A landscape with many valleys, sampled at points; each row gives a point and its height.
From any point a ball rolls to the lowest of the 2 points nearest to it. It stops when none of these is lower. Distance is the straight distance between rows; heights are no part of it.
<356>: [131  88 175 124 139  79 122 145 122 141 167 185 167 142 179 191 135  99
 137 149 144 119 134 164 178 148  75 166]  (h 387)
<97>: [149 139 100 145 104 148 130 134 102  93  88  11 127  99 123 124 142 164
 119 146  69 116  90 151 124 134 158 104]  (h 259)
<879>: [110  92 137  82  88 100 151  93 180  95 125 163 123 185 148 123 143 139
 148 106 153 126 105 170 163 141 116 181]  (h 538)
<204>: [134  90 152  94 134 133 181  91 160  93 138 131 149 188 127 148 166 125
 143 103 164 146 130 200 188 140  92 174]  (h 576)
<885>: [131 126 155 158 145 207 198 110 129 132 132  70 103 149  63 120 160 137
 138 134 138 160 164 166 131 165 132 131]  (h 313)
<579>: [149 136 103 100 140  76  74  83 168 139 129 178 116 117 226 133 138 106
 151 187 107 130  98 121 122 102  76 162]  (h 361)
<813>: [148 140 121 144 109 157 150 130 102 113 112  29 136 102 102 124 138 143
 111 143  89 120 101 143 119 141 151 112]  (h 261)
<101>: [ 89 129  92 132  90  79 109 156  84  82 120  97 108 161 150  96 114 210
 140 105 143 108 109 130 101 118 192 138]  (h 467)
<11>: [135 125 110 119 123  59  55 141  82 146 140 175 158 117 163 137 108 122
 120 141 131  97 107 100 107 110 115 137]  (h 463)
<389>: [ 80 125 110 133 105  94 129 146 107  87 127 120  90 164 128  97 117 190
 155  99 146 117 132 129  96 137 194 130]  (h 481)
<485>: [110  85 155  97 102 145 193 103 160 119 137 142 135 201 120 123 154 155
 151  94 185 152 133 162 170 158 135 186]  (h 630)
<548>: [133 101 165 112 146 151 192 101 134 110 140 125 144 185 114 144 172 123
 130 106 182 163 143 187 183 158  89 168]  (h 589)
<49>: [130 138 113 146  93  77  83 186  54 133 143 148 180  97 131 120  98 133
 117 116 156  99 121 104 115 115 123 113]  (h 354)
<631>: [134  93 160 109 150  96 118 122 150 149 153 201 149 145 179 164 140 101
 139 159 140 125 128 154 157 134  86 180]  (h 330)
<568>: [195 154  93 115 133 117 126  91 143  96 106  79 139 110 124 132 152 112
 105 127  87 130  99 141 172 111  96  84]  (h 134)
<638>: [102  87 171 125 103 150 190 135 121 122 158 156 159 196 127 135 152 148
 136  90 202 147 143 162 176 166 114 180]  (h 614)
<614>: [188 135 108 119 159  90 105  90 175 123 128 149 145 108 169 153 160  82
 139 164  96 135 108 163 172 103  49 130]  (h 130)
<616>: [119 139 153 157 151 190 152 152 138 144 127  87 122  85  82 125  93 117
 112 117 124 130 147 107  94 146 186 107]  (h 138)
<420>: [167 163 122 111 135 166 177  81 158 104 114  57 100 115 104 130 165 112
  99 123  95 149 137 144 165 122  89  74]  (h 78)
<680>: [150 127 136 133 137 163 135 142 121 147 138 103 168  77  89 135  88  88
 104 125 125 120 120 100 123 142 156 118]  (h 231)
<398>: [125 101 126 107 102  49  75 111 126 122 147 195 143 146 206 153 124 122
 145 152 132 100  97 138 123 116  97 176]  (h 438)
<241>: [ 85 127 147 190  89 144 147 182  64 128 153 107 138 148  96  97 110 167
 137 108 167 125 155 123 106 148 153 117]  (h 422)
<122>: [110 136  94 141  82  63  73 180  49 121 141 167 167 116 138 131 103 151
 116 114 159  86 121  92 105 106 120 117]  (h 378)
<81>: [132 145 128 151 130 191 140 126 130 112 114  35 116  97  95 125 125 125
 120 141  87 121 134 135 108 142 162 100]  (h 229)
<29>: [160 144 118 123 147 134 115 131 135 136 120 106 133  98  96 125 101 105
 114 122 102 126 114 101 120 129 157 109]  (h 289)
<711>: [120 100 168 108 162 122 119 126 149 171 151 223 134 150 177 168 133 100
 135 157 148 138 131 130 152 134  83 184]  (h 276)
<354>: [141 157 101 103 151 144  91 110 187 153  92 162  86  74 117 129 118  91
 125 141  76 135 136  70 118 109 137  81]  (h 351)
<459>: [102 122  77 102 101  58  69 132 100 101 119 167 103 149 145 118 114 169
 143 105 132 101 104  95  89  93 175 136]  (h 432)
<734>: [ 95 142 139 180 120 154 135 186  92 137 142  85 138  77  96 126  89 144
 111 124 130 107 140 101  88 128 177 100]  (h 245)
<14>: [165 142 111 113 161 124  96  91 177 158 111 181 134  92 141 130 128  77
 129 166  94 140 123 101 138 100  83 124]  (h 236)
<664>: [178 128 118 116 173 106 106  90 186 149 125 170 135 107 166 154 147  72
 130 177  96 149 119 138 164 105  54 132]  (h 119)
<236>: [131 151  97  95 147 125  77  92 164 154  91 189  72 105 147 123 122 110
 145 143  90 140 129  75 102  99 130 101]  (h 298)
<687>: [136 131 111  87 135 106 128  60 190 125 113 179  97 149 177 123 159 110
 148 154 106 149 111 131 170 106  71 138]  (h 355)
<531>: [113 113 138  98 162 137 112 105 155 177 134 226 120 146 164 137 121 105
 141 159 141 146 128 105 128 122 101 181]  (h 194)
<694>: [122 149  94  92 140 125  91  71 187 154  98 202  65 133 174 123 144 117
 147 167  98 143 129  70 126 101 105 116]  (h 242)
<801>: [104 138 113 171  90 112 121 191  54 112 132  61 159  86 119 120 103 174
 105 122 129 104 108 107  92 126 164 108]  (h 398)
<598>: [120  91 139 108  90  54 108 117 138 106 151 174 147 167 192 145 130 128
 144 136 141 105  93 154 153 132 105 174]  (h 477)
<546>: [162 144 125 100 157 150 160  73 190 120 114 133 113 135 124 146 169  87
 119 115 113 171 136 160 191 112  47 104]  (h 240)
<506>: [ 82 120  80 114  94  61  89 150  88  78 130 146 104 156 143 118 110 191
 134  89 140  99 116 104  86  96 191 131]  (h 449)
<401>: [148 119 114 110 134  64  73 101 133 134 134 185 138 136 202 145 129 105
 146 175 109 114  98 131 126 110  93 169]  (h 399)
<344>: [104 134 127 158 131 145 134 160 103 111 115  60  99 136 109  97 126 171
 147 121 114 120 130 144  89 143 185 112]  (h 374)
<169>: [142 120 149 137 142 184 208  94 127 124 127  92 118 165  78 128 164 134
 131 122 149 164 157 179 157 153 114 145]  (h 332)
<535>: [106 146 128 144 146 140 114 182 118 144 132 129 109  93  87 118  81 132
 113 107 134 111 153  87  71 119 190 102]  (h 246)
<197>: [105 120  98 118 102  66  83 151  79 117 136 170 138 141 141 118 100 160
 125 108 148 100 113 100  96 105 149 131]  (h 407)
<163>: [134 137 115 141 133 131 120 142 108 111 113  76 114 129 109 107 117 156
 134 124 114 125 116 132 105 140 171 110]  (h 357)
<782>: [119 140 135 149 145 159 117 169 129 140 126  82 121  87  91 115  93 133
 115 119 120 115 141 108  81 133 195 106]  (h 195)
<633>: [136 131 118  94 156 126 153  67 191 127 120 167 103 141 168 138 170  99
 133 140 114 169 128 153 191 102  46 120]  (h 311)
<612>: [128 136 113 146 115 119 117 181  82 119 119  76 138 115 111 118  93 165
 118 117 119 108 114 119  97 134 173 110]  (h 379)
<724>: [135 128 157 148 154 176 163 151 136 173 123 142 127 122  68 121 102 108
 126 104 158 148 163 106 114 158 167 117]  (h 413)
<145>: [132 124 169 165 129 179 158 158 111 152 152 100 170  95  82 138  91  97
 103 118 146 131 147 113 120 155 152 122]  (h 153)
<138>: [118  86 171 117 153 164 191 125 134 127 152 148 166 190 116 147 159 132
 130  91 193 160 148 173 179 165 107 181]  (h 601)
<358>: [116 124 125 126 100  64  63 157  85 145 158 202 167 130 176 142 104 119
 123 134 149  99 122 105 116 104  99 151]  (h 436)
<512>: [147 107 172 137 131  86 115 163  98 146 165 169 180 133 144 167 125  93
 121 136 149 123 133 144 162 148  80 147]  (h 434)
<496>: [ 83 126 131 182 124 145 138 173  82 119 127  60 121 123 101 101 117 178
 135 118 123 114 124 130  66 143 187 116]  (h 389)
<171>: [139 129  98  99 137  94  99  79 163 125 113 185 107 138 183 117 138 113
 152 161 100 142 104 114 144 104  99 139]  (h 312)
<743>: [135 123 123  93 168 141 111  76 180 182 125 219 104 132 195 138 129  98
 146 179 127 146 126  99 122 107  76 164]  (h 88)
<602>: [109  89 152 100  80  77 129 120 140 106 143 164 148 185 167 129 133 137
 139 117 157 113 102 168 165 135 116 181]  (h 507)
<373>: [178 155  82 108 116 135 130  94 137  89  91  37 107 113 136 130 166 144
 103 126  69 134 105 139 166 115 119  68]  (h 204)
<202>: [172 153  81 116 103 136 126 115 109  85  75  20 113 103 136 123 164 169
 112 144  75 117  93 149 144 122 136  87]  (h 235)
<191>: [126 127 166 168 140 193 161 139 125 138 136  66 149  79  80 134 103 101
 108 126 124 133 144 114 105 153 171 121]  (h 69)
<207>: [140 160 131 134 131 208 162 117 164 120 104  31 100  77 105 125 149 113
 109 134  77 130 142 124 134 125 152  75]  (h 187)
<391>: [147 116 147 121 158 139 120 135 131 165 123 177 145 116  89 131 104  97
 120 122 135 138 139 100 126 134 124 127]  (h 358)
<277>: [171 153 117 109 148 161 170  72 167 121 113  87 115 128  97 143 173  94
 110 116 120 163 145 157 184 114  51  88]  (h 166)
<595>: [100 127 121 136  84  76  64 176  63 139 151 205 163 129 162 132 107 131
 125 115 172  89 142 102 116 102  99 134]  (h 409)
<468>: [186 146 104 109 150 105 113  90 164 107 111 123 148 115 135 140 150  92
 118 136  91 131 100 145 171 114  76 105]  (h 225)
<92>: [131 127 161 167 131 204 181 116 123 132 124  53 106 119  72 119 146 120
 138 134 111 141 145 151 107 160 155 129]  (h 288)
<597>: [ 65 147 139 164 152 157 117 195 130 122 124  83  91 110  90  85 121 176
 125 108 130 110 158 118  42 128 195 113]  (h 317)
<348>: [140 119 150 132 122  73  87 162  86 148 158 189 181 120 156 158 114  96
 116 130 148 109 127 124 143 132  89 147]  (h 466)
<71>: [109 142 158 169 134 220 165 119 141 125 117  35  94  96  84 112 156 130
 128 142  85 129 156 157 107 150 156 106]  (h 263)
<847>: [148 164 129 128 128 201 180  92 154 110 115  42  84 110  92 124 167 120
 110 133  87 140 152 146 147 122 120  78]  (h 141)
<338>: [122 141 104  84 151 137 120  69 201 166 101 214  83 139 191 121 143 103
 148 175 111 161 127  86 127 103  87 140]  (h 183)
<430>: [118  90 147  83 115 107 165  85 174  95 129 154 135 180 150 135 159 133
 145 105 154 141 122 185 182 142  98 181]  (h 558)
<492>: [127 140 120 148  99 106 107 186  72 133 143 118 176 102 116 128  85 130
 104 111 149 111 129 106 104 129 138 111]  (h 321)
<750>: [152 133 120 108 157 122  97 117 144 164 122 177 137 107 123 128 106  86
 120 144 108 135 121  99 123 114 113 129]  (h 306)
<431>: [ 73 131 137 199  92 148 142 194  61 125 143  70 137 130  99 109 122 186
 131 117 135 107 136 122  81 143 163 112]  (h 404)
<370>: [ 82 108 139 123 101 112 144 146 109 133 144 176 115 171 123 105 109 164
 147  84 178 124 143 115 112 133 172 143]  (h 510)
<692>: [137 127 153 134 151 150 135 141 137 166 130 162 130 118  79 129  93 107
 120 114 144 140 149  98 112 134 160 113]  (h 388)
<558>: [152 138 118 121 138 127 119 118 131 124 112 116 127 127 101 114 119 124
 128 123 119 134 120 123 130 138 146 102]  (h 324)
<658>: [146 136 133 139 134 185 203  73 125 114 124  52 106 148  91 127 181 126
 127 128 127 166 149 183 166 144  87 123]  (h 353)
<739>: [ 85 125 117 136 110 107 122 149 109 117 136 148 102 175 114 100 112 170
 148  93 162 122 142 115  99 125 191 126]  (h 494)
<94>: [ 75 139 132 166 144 145 122 199 113 132 140 124  99 123  93  96 103 165
 123 108 152 108 173 107  55 126 200 109]  (h 291)
<701>: [110 139 139 174 106 146 139 195  73 145 150 101 161  99  96 120  82 140
 110 114 155 108 147  96 101 140 161 105]  (h 279)

For each start below, name the point where the ball stops.
<692>: <664>
<701>: <191>
<602>: <171>
<348>: <743>
<459>: <191>
<138>: <171>
<358>: <191>
<687>: <420>
<94>: <191>
